Points, in no order, along strands that fork and pass close to each other.
(in the rows, 100 means zero)
Two points are linked if the straight distance between their rows is under 67.4. Some points are linked to none.
tozo: 109 88 94 111 117 124 80 112 93 65 44 126 96 94 115 76 71 104 120 116
 138
nute: 74 88 72 68 142 73 112 107 118 157 76 101 75 91 97 127 73 87 117 69 119
Lur: 107 89 98 138 82 79 123 82 124 91 118 55 101 125 137 90 87 81 99 112 120
maf: 113 113 123 116 129 83 81 129 72 139 83 133 93 59 106 124 113 132 124
 121 97
Sige: 98 92 121 119 140 82 117 88 82 147 88 76 53 94 80 128 136 90 108 88 85
saved: 39 111 74 85 104 96 72 86 133 109 108 59 76 127 119 133 119 81 97 139 87
tinun: 89 91 81 90 98 133 101 125 105 86 71 155 116 94 131 80 58 107 118 93 105
mag: 62 103 90 67 111 123 95 93 94 114 115 115 89 95 85 104 123 88 88 92 64
bimuv: 62 95 87 105 157 95 109 94 96 164 99 113 45 95 116 125 117 95 119 89 92
Zus: 103 95 83 118 81 134 105 110 114 78 101 147 115 106 156 67 63 107 113 91
 115
sak: 81 111 84 47 77 123 101 92 104 80 122 114 125 115 73 94 110 82 67 79 54
Vimo: 110 115 122 125 122 81 78 124 86 119 82 105 94 77 122 125 104 123 122
 136 102
toli: 82 96 70 43 127 90 79 138 99 118 103 148 115 56 98 120 72 108 97 104 87
puz: 99 111 108 157 74 120 105 98 109 97 129 106 102 116 163 75 92 120 112
 117 104
vepuz: 115 113 133 141 98 139 86 95 55 85 66 115 80 93 80 87 135 144 111 99 112
Doger: 62 91 83 84 101 142 75 124 101 87 73 151 103 94 141 87 72 100 116 110 90
Genud: 52 103 67 96 84 128 116 112 133 111 143 114 117 103 132 104 49 124 78 82
 75
Zale: 115 101 119 86 97 78 138 103 102 143 102 81 105 78 59 119 103 100 90 66
 86
Gub: 139 109 108 103 103 18 83 113 55 92 119 96 111 95 90 146 122 90 125 123
 121
Tez: 41 103 71 76 129 105 83 132 112 130 123 128 103 75 125 136 60 129 97 106
 78
tafi: 116 87 92 97 78 107 125 66 120 76 115 69 114 126 92 68 98 67 77 75 103
fudeg: 105 91 80 57 114 117 60 80 73 50 85 117 76 117 78 82 136 55 86 108 83
gov: 103 99 78 80 71 103 137 92 126 100 159 107 133 106 104 94 69 95 71 61 83
Voza: 78 107 108 122 107 139 77 141 94 108 58 141 96 80 136 102 86 133 136 126
 100
zum: 134 104 127 152 81 116 107 83 79 80 95 87 96 110 98 76 110 130 101 103
 129
Vubo: 110 128 127 123 75 106 86 113 89 112 123 108 120 87 99 108 128 132 98
 123 81
sarog: 98 116 124 129 108 106 70 113 92 94 71 91 92 92 99 110 122 129 111 150
 104
filag: 113 89 58 46 114 116 109 82 121 79 60 84 96 133 71 75 80 61 84 68 102
vakip: 82 100 69 58 79 110 116 97 129 97 140 107 135 100 103 93 64 99 71 81 74
nere: 105 93 77 83 98 78 71 104 93 85 151 140 114 88 137 98 101 99 100 117 106
limu: 123 114 126 105 70 88 114 122 114 119 101 85 137 80 83 107 83 129 95 98
 99
tuzov: 63 97 73 87 111 69 106 71 127 112 106 51 70 143 104 129 107 58 109 94
 115
bugo: 102 108 107 111 113 120 64 142 84 103 56 141 104 71 119 97 82 132 130
 132 117
Pulub: 44 113 89 96 132 111 96 123 115 155 93 113 87 86 120 136 82 128 107 112
 74
Dotaf: 46 125 106 103 103 120 100 125 116 138 111 122 104 78 118 124 88 136 99
 113 63
sefep: 133 93 102 106 89 83 89 81 87 73 119 103 108 109 109 81 109 82 97 108
 122
Sor: 84 118 115 109 81 138 94 114 82 106 112 152 109 86 112 99 114 122 109 94
 67
vip: 116 84 105 109 127 111 105 90 93 66 22 92 80 94 75 79 81 118 109 97 139
kuvo: 111 92 112 101 99 96 140 102 117 130 92 83 108 91 78 97 80 99 94 66 98
tuzo: 91 86 94 114 125 119 141 94 122 140 87 105 75 98 105 92 81 93 107 68 114
nezan: 88 98 124 116 116 145 118 82 93 104 68 91 66 103 58 95 132 102 97 70 82
Bodup: 130 92 82 69 88 99 137 90 108 98 132 130 128 92 93 82 75 89 80 46 85
veme: 111 115 114 106 57 116 114 82 97 97 155 116 123 106 97 82 120 106 80 79
 73
Zudo: 118 81 71 61 133 116 81 81 80 63 80 130 80 107 91 71 112 51 97 90 98
simis: 112 107 97 66 79 123 106 83 87 73 115 129 116 113 75 76 114 81 74 73 60
Sok: 81 112 104 130 112 112 111 116 94 134 137 141 86 83 142 107 102 128 112
 102 75
nane: 115 97 99 66 113 41 95 124 84 117 108 115 109 68 92 131 90 94 114 104
 103
Beg: 147 83 91 109 103 122 106 77 79 41 64 121 101 128 98 56 80 94 99 79 135
vibo: 83 115 126 116 79 100 95 101 120 102 88 41 106 109 76 113 119 118 82 136
 84
dolu: 79 87 93 124 106 99 93 66 103 86 124 64 62 137 121 92 138 63 98 119 97
Molaz: 134 74 89 111 91 113 126 63 109 61 102 87 96 130 106 54 86 69 88 66 122
gibu: 152 115 114 122 59 99 93 108 90 88 112 94 142 100 95 90 99 129 99 108
 138
nugu: 111 98 108 148 86 84 113 97 113 106 129 80 103 109 151 99 91 105 114 122
 109
mot: 95 96 97 113 98 127 92 126 121 83 45 107 113 98 117 79 61 112 115 115
 123
Daki: 86 100 110 132 117 116 114 102 107 121 89 100 80 99 122 93 103 110 111
 106 92
Zuv: 99 85 101 127 110 94 121 103 125 116 82 78 91 106 128 96 74 101 113 107
 120
nade: 124 107 112 86 73 111 99 79 77 86 143 128 118 102 77 87 135 86 84 74 73
famu: 76 89 58 78 104 72 118 84 132 110 129 72 96 127 121 113 71 69 91 84 117
zisu: 79 86 67 97 94 62 119 74 122 97 125 49 82 146 122 115 89 50 104 91 126
muliv: 152 117 109 149 73 113 93 107 78 93 111 98 127 100 108 81 105 138 104
 106 143
bos: 122 91 79 60 103 83 134 102 105 112 150 140 124 73 86 104 78 100 78 45
 83
rap: 115 90 135 129 133 92 113 83 76 124 85 90 60 91 83 98 134 105 106 87 98
bobe: 92 121 128 108 78 94 91 104 107 113 112 78 113 94 82 116 119 122 92 123
 75
vik: 122 99 111 80 73 51 89 103 89 69 93 54 128 101 62 108 98 93 88 112 121
sosof: 115 104 82 64 73 106 70 108 112 50 73 92 136 111 88 80 76 94 84 124 115
vedi: 134 96 83 59 98 33 75 107 74 84 162 134 124 78 104 122 113 83 102 98 110
Ponu: 138 80 97 106 121 114 107 76 81 48 45 109 88 109 86 61 78 99 101 91 140
pagu: 97 117 108 117 69 95 123 108 121 114 153 98 127 97 133 104 85 127 89 104
 83
rulo: 120 76 89 86 121 125 102 75 81 71 76 125 82 112 86 64 110 66 97 71 98
ges: 93 100 88 92 78 125 83 128 131 70 59 102 136 97 120 79 52 106 108 126
 121
rusim: 105 106 90 63 117 91 67 133 87 104 85 151 120 60 100 104 87 106 112 119
 106
Tigi: 94 110 135 121 96 95 102 98 104 92 57 41 91 95 59 113 105 133 94 120 106
dod: 128 119 96 76 53 109 67 101 102 53 102 98 158 103 83 83 92 107 84 114
 116
Vumob: 117 113 126 92 100 29 86 116 62 97 109 68 108 96 76 155 129 91 113 126
 97
sode: 140 100 120 93 90 103 101 83 78 89 115 112 109 100 69 81 123 91 84 76 97
Sini: 92 115 123 146 100 109 65 95 95 84 81 65 81 107 111 108 135 125 109 158
 96
neduz: 112 104 104 73 77 101 102 96 115 85 85 61 129 107 59 92 93 91 77 91 92
Muze: 83 77 55 49 144 85 69 79 88 91 105 112 57 109 99 98 122 40 104 99 107
biba: 140 95 107 76 79 66 107 100 97 79 95 73 132 94 68 94 82 90 88 91 120
veva: 129 88 108 88 113 105 117 74 81 92 95 105 90 100 67 79 114 73 86 69 93
Viget: 92 85 92 69 139 72 89 91 85 116 94 98 64 98 73 117 132 60 106 96 99
fizi: 114 109 130 152 94 123 93 94 77 90 82 100 86 106 101 86 121 135 113 107
 108
kebod: 104 105 109 147 120 106 92 106 77 120 120 141 75 89 158 94 110 118 126
 114 99
Rinom: 68 88 84 76 132 100 84 88 103 108 89 83 64 111 82 110 131 66 98 110 94
varid: 95 109 102 106 62 128 122 100 115 93 125 116 130 104 108 77 96 107 89 77
 83
ful: 116 97 115 98 109 120 108 100 96 73 24 86 100 90 54 88 78 130 94 91 115
Miz: 82 92 72 94 102 69 124 108 135 122 115 79 102 106 126 119 55 88 103 90
 119
Sanu: 99 95 96 143 77 136 107 98 109 81 117 128 103 119 159 66 83 107 116 101
 111
rabo: 62 97 78 88 152 77 108 103 112 170 83 101 63 97 109 140 83 101 114 84
 107
ral: 78 105 121 118 94 151 124 87 117 117 76 79 80 111 66 96 117 105 97 71 78
Kod: 69 92 77 81 115 92 82 74 124 104 87 54 61 132 88 112 118 59 103 108 114
Varek: 84 90 101 99 105 90 64 75 93 66 102 53 66 121 82 106 155 73 91 142 92
Dob: 105 129 117 125 74 125 86 122 85 114 126 136 122 87 118 97 124 140 109
 110 85
Dib: 90 104 116 92 79 129 121 94 126 100 78 65 107 108 55 94 106 102 78 86 82
nat: 110 101 118 97 109 34 132 120 90 133 98 65 99 92 70 152 97 91 111 87 98
tive: 98 98 123 110 112 110 115 90 101 85 32 57 86 85 44 98 101 138 88 102 116
radi: 119 96 115 84 97 39 131 110 93 125 121 80 108 86 75 131 102 88 102 83 94
pob: 120 81 95 118 96 129 125 82 98 81 106 120 96 116 126 59 86 81 99 66 106
tasa: 153 104 96 85 88 26 87 114 64 93 142 114 127 86 98 132 120 85 109 112
 122
kagi: 144 110 101 104 63 102 83 97 98 58 98 90 147 108 86 81 91 113 83 109 132
durin: 103 100 81 75 84 107 87 118 131 76 79 96 136 99 104 82 58 95 95 115 118
zunu: 106 83 82 115 86 51 132 86 112 84 129 53 98 136 126 105 83 58 103 100
 129
novo: 85 87 82 110 109 86 126 109 131 126 95 91 97 95 136 101 58 96 110 99 122
deme: 70 108 96 108 72 125 123 113 126 111 144 117 117 97 124 104 76 123 86 88
 76
nagu: 48 104 76 52 121 116 82 133 101 121 107 143 107 72 98 123 80 116 94 102
 68
zok: 101 84 104 116 97 89 103 66 104 82 116 60 80 128 96 89 126 67 88 103 108
novu: 106 116 123 90 66 69 93 121 123 103 80 43 141 94 68 124 85 121 86 131 98
mebos: 122 96 81 64 95 64 77 107 87 87 158 142 128 81 112 113 98 96 91 108 105
ledu: 115 90 87 108 95 89 72 93 88 76 125 126 97 105 136 82 108 82 107 121 118
tolo: 133 89 91 113 92 129 111 91 91 61 83 133 114 120 110 59 82 92 101 77 114
nava: 108 89 126 126 119 125 118 90 81 110 80 99 66 96 78 89 122 103 104 74 95
Bag: 62 114 114 118 99 133 104 125 101 134 106 132 91 84 120 109 104 133 111
 101 64
voko: 58 113 95 61 113 92 108 85 115 155 116 82 84 100 54 136 124 91 82 71 72
Givo: 85 100 113 154 113 108 83 76 108 85 95 56 69 127 132 102 130 101 113 149
 94
Tege: 100 92 113 109 121 50 127 98 83 134 99 56 73 107 82 146 120 78 112 91
 100
Fom: 75 98 109 108 155 101 104 97 82 154 92 112 47 87 94 123 137 97 113 91 82
Vike: 65 115 76 47 70 123 109 100 125 94 123 105 135 106 79 101 85 97 65 82 60
lafef: 109 112 107 113 72 94 129 119 132 124 119 100 134 85 122 100 63 127 96
 93 98
Fumo: 117 127 135 109 57 81 102 117 109 111 99 61 147 83 72 117 92 141 87 114
 100
Vilep: 125 108 96 83 113 109 61 141 76 97 61 155 120 70 97 100 88 125 118 117
 126
Ziga: 78 90 108 142 114 113 86 75 101 90 108 77 53 129 133 90 141 84 110 133
 98
Gar: 78 86 91 83 123 103 62 78 95 68 89 74 60 116 84 103 149 59 100 127 94
ker: 58 93 95 110 117 147 80 132 90 109 69 147 81 90 139 99 93 116 134 112 87
gik: 118 89 109 110 81 92 114 68 101 79 132 76 100 119 91 77 116 72 84 89 104
Dup: 96 88 108 79 147 90 103 94 70 138 100 120 62 77 70 112 137 78 102 76 85
mal: 99 113 128 144 95 130 105 107 99 114 96 110 90 98 118 82 106 130 113 100
 89
Fof: 111 110 127 99 101 57 66 105 70 89 88 70 100 92 70 131 133 110 103 145
 106

A fork is a point with three links, a tip a point with one. Leave the first point through the second and follow the links. Name the first fork or tip that comes.
Sige / Tege | kuvo
Zus / Sanu | zisu
Tigi / tive | gik
kuvo / Zale | Sige

Follow the links from the first point to the second, and from the first to the third. Name the last point that the two ways share.
Lur / neduz / nat | Sige
biba / radi / zisu | Sige
rulo / Fumo / Bodup | nade
Vilep / kebod / Tigi | Bag
nava / nute / Daki | Fom
nute / Miz / puz | zisu
Vimo / nere / tolo | gik
zum / Gar / tinun | zisu

A fork is a point with three links. Follow the links from the first point to the second and name the forks in between, in order.
rulo / pagu | nade, deme
fizi / Kod | zisu
kuvo / Viget | Sige, Fom
sarog / tafi | gik

Name the points in between on the shortest way along the links from the first point to the second, in order.
Fom / puz | Dup, Viget, Rinom, Kod, tuzov, zisu, zunu, Lur, nugu
deme / vakip | varid, veme, nade, simis, sak, Vike
kagi / Lur | gibu, muliv, zum, fizi, mal, Daki, Zuv, novo, Miz, famu, zisu, zunu
nere / Ziga | ledu, sefep, gik, zok, dolu
Gub / vip | tasa, vedi, mebos, nere, ledu, sefep, gik, tafi, Molaz, pob, tolo, Beg, Ponu
nagu / Vubo | Tez, Pulub, Dotaf, Bag, Sor, Dob
